Points on a hilly landscape, in no order, each with its height.
A ball rolls from a point to the lowest of its 5 nearest points, and stops where none of them is lower. Distance is the straight distance between rows; heights are no part of it.
K208 h=298: [162 145 110 127 148 147 115 128 164 131 145 125 175 139  86 176 100 111
 142 153 102 125 102 103  77 166 140 130 107 123 156 127 127 147 117 128
 162 142 119 119 135 140 108 181 158 171 102 139 149 112 157  59 126 143
  99 169]
K271 h=128: [178 103 105 202  54 107 137 163 154 165 106 140 138  97 137  63  87 137
 137 132  90 142 117 144 121 159  69  88 135  81  97 122 135 139  93  62
  97 185 106  98 156 128 113  71 115 180 103 101 121 199 136 169 139  90
 190 155]
K573 h=404: [102 129 142 118 125 102 164 149 108  82 108 119  82 128 181 117 170 117
 122 125 152 115 172 159 161  67 169 128 141 163 131 138 161 131 189 160
 113 113 145 170  97 122 121  91  98  77 161 170 144 129 103 186 129 120
 147 110]
K397 h=375: [173 152 109 136 163 148 126 161 171 133 161 141 179 148 111 188  96  87
 144 164 114 118  92 102  97 197 134 147 124 129 131 114 119 120 132  86
 156 136  95 105 133 160  85 173 140 172 109 142 147 111 191  67 151 144
 130 171]
K999 h=539: [119 126 132 120 127 146  97 102 123 155 129 131 154 107  91 128 118 135
 111 118 104 153 127 119  95 135 124 138 115  84 142 134 116 149  83 162
 132 138 127 101 153 112 155 151 163 158 105 128 101 110 112  80  92 141
  78 143]
K750 h=308: [185 110 142 163 149 171 112 115 163 138 114 124 152 163  89 111  93 152
 117 184  88 164 109 108  73 199 120 137 136  93 100 113 102 123  78 109
 112 153 143 125 174 158  58 109 189 197 116  97 171 137 156  75  63 136
 108 200]
K939 h=332: [134 105 123 143  89 144 118 136 126 163 111 142 150 110  77  82  97 152
 102 119 101 156 136 124  94 165  78 125 125  77  91 107 118 159  71 120
 101 168 136  98 161 121 143 104 165 169 109 112 116 152 127 107  84 107
 104 149]
K665 h=225: [141 146  94 121 147 145 112 145 156 113 150 119 182 129  93 183 136  98
 147 128 109 105 103 103 108 142 148 131 112 140 177 135 134 145 134 128
 169 121 101 128 112 124 129 198 122 149  95 145 148  83 154  69 168 148
 108 157]
K7 h=766: [121 178 191  89 185 138 162 135  67 140 120 100  37 108 147 139 154 146
 121 122 150 113 180 158 139  36 160 117  91 129  75 140 164 114 192 145
 160 101 191 151 108 156 148  89  79  50 182 137 108 167 104 186  97 112
 172  51]
K722 h=155: [176  96 122 176  91 150 119 139 158 146 113 132 153 144  81  73  85 164
 115 169 101 154 122 125  94 191  73 106 142  77  80 119 103 136  69  90
 104 177 133 120 168 148 102  87 159 188 102  93 154 159 141 113  85 111
 136 183]
K564 h=195: [158 108 119 157  96 140 113 129 144 156 125 135 157 127  78  90  90 150
 118 158  98 150 127 124  82 182  84 121 133  89  91 114 113 142  74 111
 109 169 132 109 159 134 115 105 163 184 106 105 140 142 132 105  85 103
 106 174]
K868 h=299: [171 118 131 153 140 159 103 118 162 143 127 132 153 151  84 130  85 133
 125 179  94 152 108 112  70 191 118 127 132  96 106 113 105 129  86 111
 128 160 136 120 165 152  76 122 191 193 108 108 161 124 149  69  78 132
 106 183]
K787 h=287: [176 134 128 130 162 157 110 120 170 135 133 132 158 147  89 164  91 120
 131 170  88 138 103 105  59 179 141 129 111 108 130 128 114 139  95 123
 144 147 134 112 153 156  87 159 187 188 104 134 162 116 152  49  96 144
  95 179]
K324 h=57: [154 103 137 163 125 171 102 130 122 151 108 136 146 139  70  55  95 176
  91 152  85 163 132 121  73 171  87 136 123  65  72 106 101 142  57 113
  99 152 141 102 182 142 110  94 198 179 114  91 155 164 120 107  59 126
  97 176]
K708 h=192: [ 86 125 153 100 137 126 115  71  95 168 112 123 114  97  98 110 141 134
 104  83 138 159 118 118 138 106 124 154 118 104 133 128 113 132 101 169
 126 119 132 102 147 110 173 141 135 115 117 112  69 115 105 112  98 151
  86  86]
K557 h=276: [ 75 126 131  82 182 134 110  85  93  98 134 108 106 169 158 168 130 138
 130 134 200  84 144 146 140  67 171 118 108 173 145 151 172  76 157 177
 161  59 137 174 103 113 153 171 135  60 156 150 145 112  84 181 138 146
 132  58]
K810 h=95: [ 91 121 117  96 127 127 107  80 116 130 125 111 130 107 121 141 144 123
 123 100 150 138 115 119 153  98 149 128 124 139 170 147 125 118 132 167
 144 104 109 134 113 101 174 166 126 103 126 130 110  97 108 117 129 147
  91 114]
K95 h=417: [101 126 170 101 126 117 137  84  93 179  93 133  91  91 109  93 152 125
 103  62 126 152 119 127 141  96  92 148 124 108 111 112 117 141  93 148
 114 127 146  92 138 124 174 108 117  87 133 109  47 152 114 126 106 144
 112  80]
K402 h=450: [156 162  97 138 146 140 125 181 161 113 174 145 184 142 125 176 107  98
 166 143 127 105 108 104 113 189 133 145 138 136 135 112  98 131 143  80
 155 121  96 104 125 148  95 178 116 172 104 130 143  93 186  83 181 127
 139 161]
K777 h=260: [ 91 122 113 114 124 101 142 128 127  81 133 118 116 145 155 140 162 118
 137 116 147  97 145 140 168  91 163 125 134 175 165 138 139 128 160 158
 124  96 124 163  95 115 134 139 109  92 136 152 151 100 103 148 163 131
 122 114]
K768 h=638: [ 90 127 146 125 140  96 146 186 117  72 129 126  78 186 189 154 165 114
 156 157 170  71 166 198 123  90 172 142 142 185 176 145 150 131 185 167
 119  89 138 182  91 134  92 123  96  92 153 176 162 113  75 185 172 146
 151 107]
K537 h=88: [165 127 103 149 101 132 137 148 163 141 163 151 175 131 127 129  93 113
 161 165 117 126 112 109 109 194 102 119 148 116 111 108  94 120 123  74
 129 165 112 107 146 154  90 125 124 176 100 111 140 113 166 102 148 105
 149 174]
K743 h=232: [157 144 116 113 173 150  88 113 159 138 142 120 166 128  82 177 115 111
 131 143  86 128  96 114  66 151 162 128  84 116 170 149 132 144 108 146
 165 134 125 114 135 126 130 191 183 172  91 151 139 107 138  53 111 161
  75 157]
K544 h=597: [115 117 150 121 107 136 116 121 104 173 118 146 136 104  77  81 111 147
  97  91 104 158 134 120 106 139  88 146 124  79  97 123 118 154  72 140
 104 149 134  79 165 120 158 116 163 151 109 114  83 143 104 103  91 121
  91 127]
K288 h=431: [110 131 111 131 100  93 140 175 133  78 136 136 143 138 172 129 178 115
 156 119 125 101 141 142 171 110 138 122 162 177 167 113 115 151 168 134
 122 112 119 152  97 113 109 116 104 115 137 138 144  94 123 140 193 105
 142 142]
K189 h=151: [ 84 125 114  81 195 154  75  57  99 114 125  91 127 162 134 180 151 148
 128 115 194  98 110 140 132  90 162 128  98 157 180 178 166  66 148 167
 177  56 114 160 106  81 161 217 148  66 138 147 144 102  97 154 153 167
 116  72]
K149 h=459: [133 117 133 143  70 110 136 135 115 152  87 145 124  86 105  99 120 140
  94  74 102 148 134 123 142 130  75 117 128 104  99 124 147 162  92 121
  91 170 132  92 143 101 167  80 128 136 139 124  83 177 127 136 123 102
 134 126]
K306 h=326: [147  95 143 172  86 148 118 151 122 171 102 139 133 130  70  48  87 170
  93 124  90 156 131 137  81 161  55 122 136  70  64 117 119 150  65  96
  86 174 132  90 177 129 135  84 168 177 115  90 133 182 125 128  87 111
 126 159]
K710 h=350: [177 159 106 149 160 153 131 182 160 122 190 162 172 149 146 176  76  97
 143 160 134 113  96  95 113 216 138 160 142 124 109 118  86 105 134  53
 147 132  82 105 144 170  69 166 112 184 119 111 150 119 208  95 165 156
 149 164]
K627 h=330: [176 110 141 164 163 184 104 109 154 130 100 125 141 161  91  94 103 166
 104 179  72 167 113 108  76 191 118 138 138  85  85 112  98 131  65 119
 106 142 146 122 179 148  68 107 205 198 123  87 179 148 154  78  49 149
 101 191]
K898 h=485: [ 86 137 160  87 151 115 126  65  86 158 108 124  69 106 125 114 153 128
 109  81 156 147 128 127 158  82 119 140 111 133 131 122 124 113 132 149
 134 108 145 119 117 128 171 120 105  64 145 106  69 134 113 148 101 150
 120  55]
K633 h=581: [114 119 156 106  96 108 145 117 107 161  78 140  85  81 117  99 145 134
  96  55 119 160 129 124 160 104  88 137 128 113 104 118 135 154 105 123
  98 149 135  95 133 114 170  80 110  95 155 124  65 177 123 132 110 127
 127 101]
K829 h=394: [127 138 142 126 101 106 166 142 103 111  72 124  79  89 158 109 163 134
 101  80 132 140 158 126 178  78 139 129 132 134 100 132 159 142 161 133
  91 142 134 123 107 109 149  62  94  82 168 147 101 174 136 179 121 107
 156 116]
K11 h=129: [ 82 128 125  91 165 135  98  53 102 124 129 109 117 133 133 152 150 138
 114 110 178 132 115 129 148  80 157 130 112 148 170 156 144  86 137 170
 153  83 113 142 112  99 167 185 130  73 136 120 117  97 106 140 129 158
  98  71]
K969 h=436: [ 79 119 140 104 163 115 131 142 106  85 146 108  87 187 168 168 140 120
 144 151 195  73 158 178 124  76 177 125 125 188 164 155 171  94 173 185
 138  62 144 196  97 122 127 152 112  75 152 180 158 111  75 191 154 153
 144  84]
K970 h=361: [133 139  95 137 103 121 137 152 151 115 151 135 187 121 120 147 124 106
 163 139 113 110 117 107 128 157 119 122 140 144 149 112 112 146 141 108
 144 140 108 115 113 132 123 145 119 155 105 124 136  87 151  93 173 107
 126 154]
K431 h=603: [ 90 125 118 119 156 117 125 166 134  69 136 104 119 186 159 175 175 123
 164 132 165  65 136 166 151  99 169 139 137 194 187 150 150 123 163 166
 136  67 115 185  95 118 104 170 102  89 138 163 167  90  90 141 200 156
 129 105]
K301 h=374: [124 135 103 150  78  92 147 165 131  96 134 143 157 108 175 107 156 113
 163 122 104 113 135 127 165 134 121 113 155 155 144 111 122 150 159 111
 114 142 124 136 107 105 116 100 103 136 128 134 128 112 140 141 184  91
 159 151]
K747 h=405: [122 125 100 140  69 107 145 147 144 116 138 144 160 105 141 118 140 114
 151 119 106 127 129 117 147 139 109 111 139 145 137 111 118 148 135 114
 115 153 119 120 112 110 136 111 112 148 123 125 128 106 141 124 159  93
 134 150]
K560 h=328: [192 129 160 156 208 169  88 107 176 121 107 124 146 172 110 148  94 127
 109 173  65 149  91 108  65 198 154 132 120 125 122 120 111 127  78 117
 127 147 143 120 170 163  55 128 218 197 118 116 187 155 169  43  69 170
 105 184]
K911 h=391: [117 157 114 137 130 105 132 193 145  85 156 135 167 148 158 150 153 106
 178 118 125  78 129 127 152 131 136 137 153 173 169 110  98 162 155 120
 146 102 106 141 109 126 106 155  96 128 124 132 145  76 144 108 215 118
 143 135]
K115 h=236: [113 130 100 104 150 138  97 102 136 109 136  99 158 135 105 179 161 122
 135 105 130 109  93 126 128 110 158 125 109 146 198 162 149 118 139 158
 171 100  98 147 114  93 156 209 127 117 108 146 141  84 117  95 161 167
 100 130]
K925 h=331: [118 130 120 140  81  92 150 159 126  90 109 140 128 116 179 108 171 123
 140 112 121 117 151 138 173 102 141 120 144 161 147 124 136 151 164 135
  98 134 127 147  98  99 121  89 103 107 144 144 130 128 124 159 169  97
 147 137]
K761 h=370: [134 127 111 126  95 137 115 121 148 147 132 137 168 119  90 132 111 121
 126 141 100 142 121 111  98 159 112 125 121 109 129 128 120 151 100 136
 131 154 134 113 139 121 140 136 149 165 102 119 124 109 130  80 109 120
  96 161]
K838 h=127: [153 121  92 145  88 130 126 144 164 146 143 141 180 128 103 120 100 122
 143 157 105 141 113 103 101 176  94 113 135 111 112 114 110 143 103  87
 123 166 120 117 135 136 107 121 145 175 106 116 132 113 149  88 120 101
 127 176]
K713 h=440: [110 118 111 115  83 115 132 112 121 131 120 134 138  96 126 110 137 120
 119  95 120 138 127 116 153 108 123 122 132 132 133 132 130 144 122 142
 111 145 124 121 116  96 165 117 113 122 133 134 105 119 117 124 129 116
 105 133]
K523 h=373: [138 133 116 161  65  94 159 157 120 114  87 140 123  81 168  92 146 129
 125  92  98 137 145 131 172 115 110 118 131 130 119 126 149 165 144 108
  94 165 125 124 107  93 131  64 103 122 144 146 108 160 137 165 152  93
 166 140]
K971 h=200: [197  81 106 204  67 111 130 162 165 168 107 132 131 115 125  58  76 143
 133 157 100 154 106 147 110 168  63  91 152  78  89 121 120 130  83  51
  98 190 100  94 174 157 104  79 113 186  94  84 134 204 147 166 126  89
 191 162]
K660 h=733: [120 170 190  97 182 140 163 165  65 124 125 105  39 118 146 136 146 138
 124 136 167 115 189 168 135  36 171 118 101 128  83 156 185 121 195 154
 151 117 181 156 110 151 144  81  76  50 181 163 115 169 109 198 101 102
 175  64]
K526 h=50: [188 110 101 172  99 126 135 150 165 145 153 149 163 134 126 111  83 124
 156 179 117 142 109 113 107 204  94 120 158 101  97 118  88 116 110  57
 115 171 114 115 166 171  73 106 128 186 100  92 142 137 164 113 126 106
 164 179]
K647 h=384: [ 76 154 171  83 195 122 123  44  79 167 117 115  71 139 139 130 149 127
 120 120 171 129 133 130 144  68 133 135  92 146 127 114 130  89 152 146
 162  94 150 133  99 127 155 146 109  46 158  95  91 131 104 164 111 145
 128  28]
K227 h=315: [127 142  96 136 107 115 129 160 149  99 150 130 179 133 129 149 140 100
 167 122 114  94 117 106 145 141 127 128 137 155 162 114 114 147 143 121
 148 123 113 131 109 122 123 153 113 138 112 132 139  78 145 106 190 113
 130 151]
K874 h=577: [ 93 119 132 113 139 106 152 148 113  79 134 115  81 154 173 138 165 123
 127 129 169  97 171 160 151  69 178 124 140 175 148 138 152 117 184 169
 121  88 146 180  93 126 129 118 107  81 160 177 156 115  90 189 138 131
 135 102]
K314 h=143: [ 82 124 116  94 159 134 110  79 110  99 133 101 114 144 139 162 150 138
 117 113 170 112 125 128 153  79 158 118 120 156 174 159 154  92 151 173
 153  68 115 159 103 107 162 184 129  74 139 135 136 100  93 147 144 157
 108  81]
K655 h=515: [ 77 133 149  91 169 126 139 114  85  97 140 114  77 156 170 159 126 136
 132 146 184  94 158 162 138  60 171 115 108 170 129 151 173  98 172 179
 145  70 163 182  95 135 158 147 115  66 171 158 143 122  85 200 123 137
 147  55]
K281 h=277: [116 136 101 123 131 124 129 159 150  94 147 121 177 136 121 165 155  98
 164 116 128  92 116 115 139 127 140 133 133 166 178 126 130 144 143 130
 161 100 103 137 106 118 130 176 111 131 106 133 148  68 141  95 194 128
 118 145]
K718 h=601: [ 87 176 192  84 205 124 136  63  72 170 127 113  55 138 144 137 149 138
 132 127 155 106 153 138 141  50 127 118  71 139 104 121 139  91 169 134
 174  95 180 144  87 144 148 125 109  38 171 104 100 145  94 177 109 131
 155  17]
K3 h=126: [144 110 138 150 131 166 106 116 127 151 115 137 153 137  75  83 100 162
 105 145  85 156 133 118  70 164 102 138 118  69  81 113 105 147  59 129
 116 147 142 100 174 135 113 112 202 186 113 102 147 148 118  86  56 129
  89 170]
K108 h=247: [ 73 141 140  79 188 140 110  68  83 124 137 104  91 148 155 151 135 131
 120 129 189 103 140 132 148  64 155 123 105 167 138 142 160  83 158 165
 165  62 148 156  96 117 161 166 129  52 160 128 125 116  97 184 120 139
 133  37]
K545 h=310: [188 132 109 156 138 150 137 161 169 137 177 158 159 139 141 150  75 114
 140 174 134 136  94 112 113 220 127 149 155 107 101 116  78  97 125  48
 129 152  97 114 163 188  62 137 127 182 108 102 145 126 195  92 142 142
 158 173]
K551 h=353: [118 124  99 131  88 110 131 130 142 112 136 129 164 108 127 128 140 118
 143 114 118 124 134 114 152 128 123 126 132 142 154 122 126 143 130 136
 128 133 120 128 109 107 148 133 119 137 117 134 130  97 132 112 151 108
 112 148]
K479 h=306: [135 126 141 132 142 164 106 119 131 152 126 140 147 133  76  98 103 151
 102 144  81 161 127 120  69 154 125 141 106  72 108 117 101 148  66 144
 133 138 143  96 169 135 121 134 202 183 106 111 126 129 114  75  70 130
  74 166]
K498 h=324: [205 129 132 165 173 156 125 141 182 138 148 135 155 152 120 171  79 111
 132 187 117 146  87  97  94 224 133 155 147 113 103 112  92 103 110  85
 119 150 108 119 164 177  50 144 150 193 114 116 160 137 194  71 111 157
 136 185]
K528 h=336: [131 114 116 135  73 130 120 127 135 158 117 144 153 105  94  99 104 137
 121 118  99 147 131 122 110 159  81 115 133  98 106 117 120 154  85 119
 110 170 127 103 140 110 145 101 145 167 112 123 112 140 126 114 103 105
 109 154]
K890 h=130: [ 99 136 130  99 141 142  94  70 114 156 131 123 131  98 105 146 145 128
 114 102 143 156 106 123 128 106 145 146 113 115 155 147 114 126 109 183
 148 108 118 109 137  98 173 179 153 123 108 123  88  98 113  99 114 159
  75 100]
K982 h=219: [155 101 119 166  66 127 124 142 138 167 110 144 146 116  91  72  86 150
 116 140 100 145 124 129  99 169  62 111 133  90  86 118 124 146  79  96
  94 193 124 108 156 121 126  86 152 174 116 104 124 170 132 136  98  98
 137 165]
K711 h=278: [ 94 124 145 100 142 111 153 108 106  98 123 109  76 128 163 120 153 124
 115 109 161 131 159 145 162  61 164 128 130 159 129 133 150 111 168 158
 119 101 148 153  94 124 156 112 103  63 167 148 128 135 106 181 110 125
 135  88]
K96 h=329: [206 133 133 180 187 156 132 159 178 122 181 139 138 149 152 166  74 120
 119 178 123 157  84 107 125 241 140 173 156  96 107 128  78  88 113  70
  94 147  93 117 179 177  36 140 121 195 110 111 156 147 204  80 132 198
 148 183]
K902 h=105: [157 113  98 164  68 114 133 151 156 148 131 147 167 105 134  91 108 128
 148 145 106 132 123 125 120 169  85 106 140 111 112 111 117 141 116  78
 121 181 121 109 133 132 118  97 118 170 108 116 125 139 155 132 139  81
 155 167]
K25 h=591: [100 129 153 130 131 100 166 175 105  83 118 125  77 153 189 133 167 118
 130 150 163 102 181 177 142  66 184 134 142 161 142 143 162 124 191 164
 116 106 142 173 102 134 117  98  97  77 179 187 154 130  96 200 130 120
 150 108]
K878 h=75: [ 95 120 117 103 134 116 134  96 110  94 130 105 101 137 154 133 156 126
 129 112 160 112 142 136 166  72 154 124 132 171 154 140 146 118 162 171
 125  92 131 160  94 112 159 139 111  78 147 146 132 111 101 163 132 133
 120 102]
K638 h=625: [ 95 133 157  93 169 121 148 122  95 109 136 109  62 140 171 140 138 139
 123 128 180 110 163 156 142  53 173 117 114 160 121 143 174 103 180 166
 144  81 162 168  93 134 154 115 105  57 178 156 135 132  91 196 110 125
 147  61]
K173 h=716: [ 85 166 183  77 203 142 138  86  72 149 136 114  66 146 156 151 132 141
 130 146 172 101 164 148 141  43 154 109  87 161  96 130 160  94 176 153
 166  84 178 156  90 139 159 130 107  39 179 119 118 137  97 190 105 124
 160  17]
K17 h=402: [115 122  93 124  93 123 122 121 146 132 136 135 163 107 106 136 131 116
 136 123 109 136 121 104 131 142 123 117 130 121 153 128 123 146 121 141
 132 151 122 119 117 113 154 148 134 139 110 130 120  86 126  97 132 114
 102 148]
K73 h=567: [ 96 127 125 133 120  89 144 174 125  72 122 128 110 156 179 142 177 111
 154 135 145  93 151 166 159  96 166 133 155 182 167 128 124 145 181 155
 120  90 133 172  92 122 107 124  99  97 146 164 158  97  98 157 187 128
 138 122]
K55 h=653: [118 115 155 132  90 121 134 132 102 175  95 151 122 100  85  73 117 143
  85  68  94 157 131 130 124 132  62 138 122  84  80 120 128 163  72 124
  86 166 134  84 163 116 171  83 143 134 125 112  68 175 118 119  98 125
 120 117]
K738 h=199: [204  92 113 175  91 121 132 154 174 150 146 155 137 128 140  77  89 140
 146 184 120 164 104 127 119 201  89 112 180  81  95 114  88 102  99  38
  99 168 111 103 185 179  75  97 104 182  84  77 144 174 163 138 132 112
 188 179]
K158 h=170: [122 140 105 104 138 144  95  98 140 127 139 118 161 115  91 171 133 120
 128 125 117 131 107 114 111 124 150 126 110 120 177 153 134 133 112 159
 156 123 115 126 124  99 161 193 145 143 100 146 124  92 123  84 135 152
  80 139]
K277 h=251: [164 125 142 138 161 163  94 113 151 142 123 132 143 150  85 125  99 135
 112 162  78 148 116 113  54 172 138 135 111  93 108 121 108 135  74 131
 139 140 143 112 164 147  98 132 213 193 112 126 163 132 137  63  61 144
  80 181]
K943 h=210: [200 104 113 167 124 138 143 162 176 137 177 163 145 141 154 124  83 136
 136 181 130 162  95 118 127 229 115 135 178  88  98 122  68  86 118  40
 101 152  96 111 186 189  53 116 104 190  93  87 146 155 181 108 121 146
 168 182]
K561 h=392: [132 114 117 146  61 106 144 139 130 135 102 136 138  92 135  94 130 125
 130  98 104 139 136 122 156 127 107 116 138 127 122 119 137 153 129 114
 101 167 120 119 117  93 151  88 108 133 129 136 104 148 131 146 143  92
 136 144]
K927 h=180: [ 98 118 124 108 106 102 149 110 118  95 120 121 108 116 156 129 161 120
 118  98 139 123 147 136 175  79 151 122 136 166 148 130 145 130 156 158
 115 110 128 146  96 114 151 117 109  93 146 145 134 115 109 163 137 120
 122 111]
K918 h=475: [117 145 169  91 143 113 148  95  89 145  87 116  50 100 143 115 170 140
 106  74 141 137 149 130 171  65 121 130 117 129 106 119 144 126 159 131
 128 112 158 123 104 138 163  84  91  56 169 128  80 167 117 160  98 136
 143  68]
K791 h=111: [173 118  95 181  51 104 146 166 151 143 124 147 153  89 157  74  97 130
 153 137  97 140 124 128 130 161  75  95 144 106 109 115 127 140 120  67
 113 183 123 110 140 119 111  81 105 169 104 110 114 167 138 162 153  77
 181 160]
K217 h=541: [107 161 200 106 172 111 142  67  86 183 101 110  37 114 119 119 179 132
 114  84 144 130 134 135 146  67 107 136  82 119 112 114 123 110 149 118
 145 117 170 121 112 154 141  96 100  38 155  95  64 156 117 163 102 149
 144  38]
K530 h=163: [ 77 132 134  82 158 124 129  66  91 123 125 101  94 129 147 142 140 135
 112 112 179 124 130 125 156  70 154 131 118 155 143 140 147  95 155 166
 145  81 135 141  99 122 171 151 123  68 155 131 110 120 106 159 117 143
 113  62]
K230 h=426: [ 81 111 128 102 173 129 118 121 109  79 146 103 108 186 150 174 145 135
 141 132 189  69 136 159 140  83 174 124 118 184 174 167 178  89 158 176
 154  52 134 198 100 109 136 178 127  68 144 166 166 101  69 175 160 152
 136  84]
K685 h=131: [ 91 130 123  99 163 144  79  51 110 134 124 101 128 117 120 168 154 135
 117 104 161 136 101 126 133  92 155 135 106 131 180 168 134  93 128 170
 159  85 112 134 119  86 169 201 153  93 121 127 112 100 109 128 132 164
  89  87]
K862 h=429: [123 150 161 108 142 123 163 143  92 111  96 110  44 103 158 122 163 138
 106 105 155 126 177 154 158  53 163 133 124 133  96 143 173 122 190 146
 123 118 156 143 107 139 141  74  89  57 188 164 113 180 117 190 106 105
 166  85]
K502 h=393: [140 112 123 158  58 103 138 140 126 146  90 139 132  88 121  89 118 136
 116  92  92 140 137 123 148 135  84 112 130 111  98 121 148 155 109 107
  88 183 120 106 127  93 156  74 124 149 135 128  96 167 131 153 133  92
 151 140]
K489 h=430: [ 96 121 169 111 127 128 123 112  96 177 111 138 126 100  85  86 128 140
  97  77 118 168 127 127 121 128  90 150 120  91 107 115 114 154  72 159
 110 143 146  81 171 122 172 117 150 129 107 105  60 138 105 110  99 143
  87 103]
K111 h=538: [111 152 115 126 153 114 131 192 144  80 149 121 153 172 156 175 174 113
 174 123 144  66 119 139 150 118 151 152 143 183 183 121 116 155 156 136
 150  78  96 156 100 120  95 171  87 122 117 144 157  79 129 111 227 136
 143 128]
K424 h=661: [113 147 171 102 146 124 167 167  85  96 128 115  51 133 174 131 154 124
 114 147 168 111 187 176 134  50 182 123 116 141 109 150 182 122 197 162
 132  98 166 165 107 150 140  86  85  65 175 182 134 150  96 208 113 116
 166  86]
K23 h=323: [193 137 122 163 177 160 133 167 167 133 182 149 157 152 147 174  73  98
 126 171 136 139  86  99 112 228 145 166 152 116 109 125  90  95 117  54
 118 143  90 103 159 179  40 154 128 191 117 122 152 134 214  82 141 177
 142 174]
K2 h=380: [119 122 109 145  77 103 144 141 123 111 106 137 139  94 151 103 152 122
 126  95 110 136 149 126 171 112 114 119 142 139 128 118 141 157 149 125
  97 150 122 130 107  91 144  88 106 123 140 143 114 140 129 151 149  99
 134 137]
K688 h=193: [ 96 121 118  99 111 128 112  85 111 140 128 123 135 101 103 126 135 123
 115 101 130 149 116 119 142 115 127 129 121 121 146 135 129 134 110 176
 134 124 130 120 127 100 178 154 134 128 123 121 102 106 111  97 117 134
  82 119]
K166 h=609: [ 99 126 142  97 105 110 138  96 104 142  97 129  92  91 126 109 147 132
  95  73 131 151 130 123 168  97 118 134 128 130 121 118 135 142 124 143
 111 131 132 116 113 110 177  97 111  92 143 125  81 147 115 141 109 128
 115 103]
K774 h=85: [180 104 101 178  64 115 137 151 160 160 125 142 144 121 121  82  85 140
 150 164 103 146 117 126 115 182  72 103 150  90  94 120 109 126  98  63
 105 183 124 102 153 147 100  87 124 186  98 103 132 164 154 146 126  91
 169 171]
K935 h=271: [113 124 101 109 105 129 125 121 138 112 140 123 153 116 117 149 147 111
 133 116 120 119 117 117 141 122 134 124 124 138 162 134 129 141 129 146
 137 127 115 129 114 104 154 155 119 135 112 139 130  87 125 100 152 124
  97 145]
K973 h=341: [ 99 124 103 115 145 127 118 125 136  88 144  95 142 153 127 174 172 118
 146 112 141  95 117 131 153 100 161 124 128 172 197 143 143 129 151 164
 153  90 103 161 109 103 141 191 112 104 119 145 156  79 115 121 183 143
 113 126]
K311 h=226: [173 156  99 150 131 135 138 179 153 130 182 167 173 131 152 145  86 105
 162 149 135 117 103 104 120 205 120 143 156 125 113 112  80 110 140  54
 145 136  97 107 145 168  76 144 108 176 104 112 141 106 192  99 169 121
 156 165]

For each start below, name the point where the ball stops.
K561 -> K878
K918 -> K878
K149 -> K324
K166 -> K810
K544 -> K324
K768 -> K878
K55 -> K324

Call two points neighbours if one is among the 5 nearest of the other. Go from one point of each pair to the other, from neighbour to neighbour, staying as low as possible. Name the highest point that can't be avoided.
K878, K526 -> K787
K878, K810 -> K314
K324, K526 -> K722
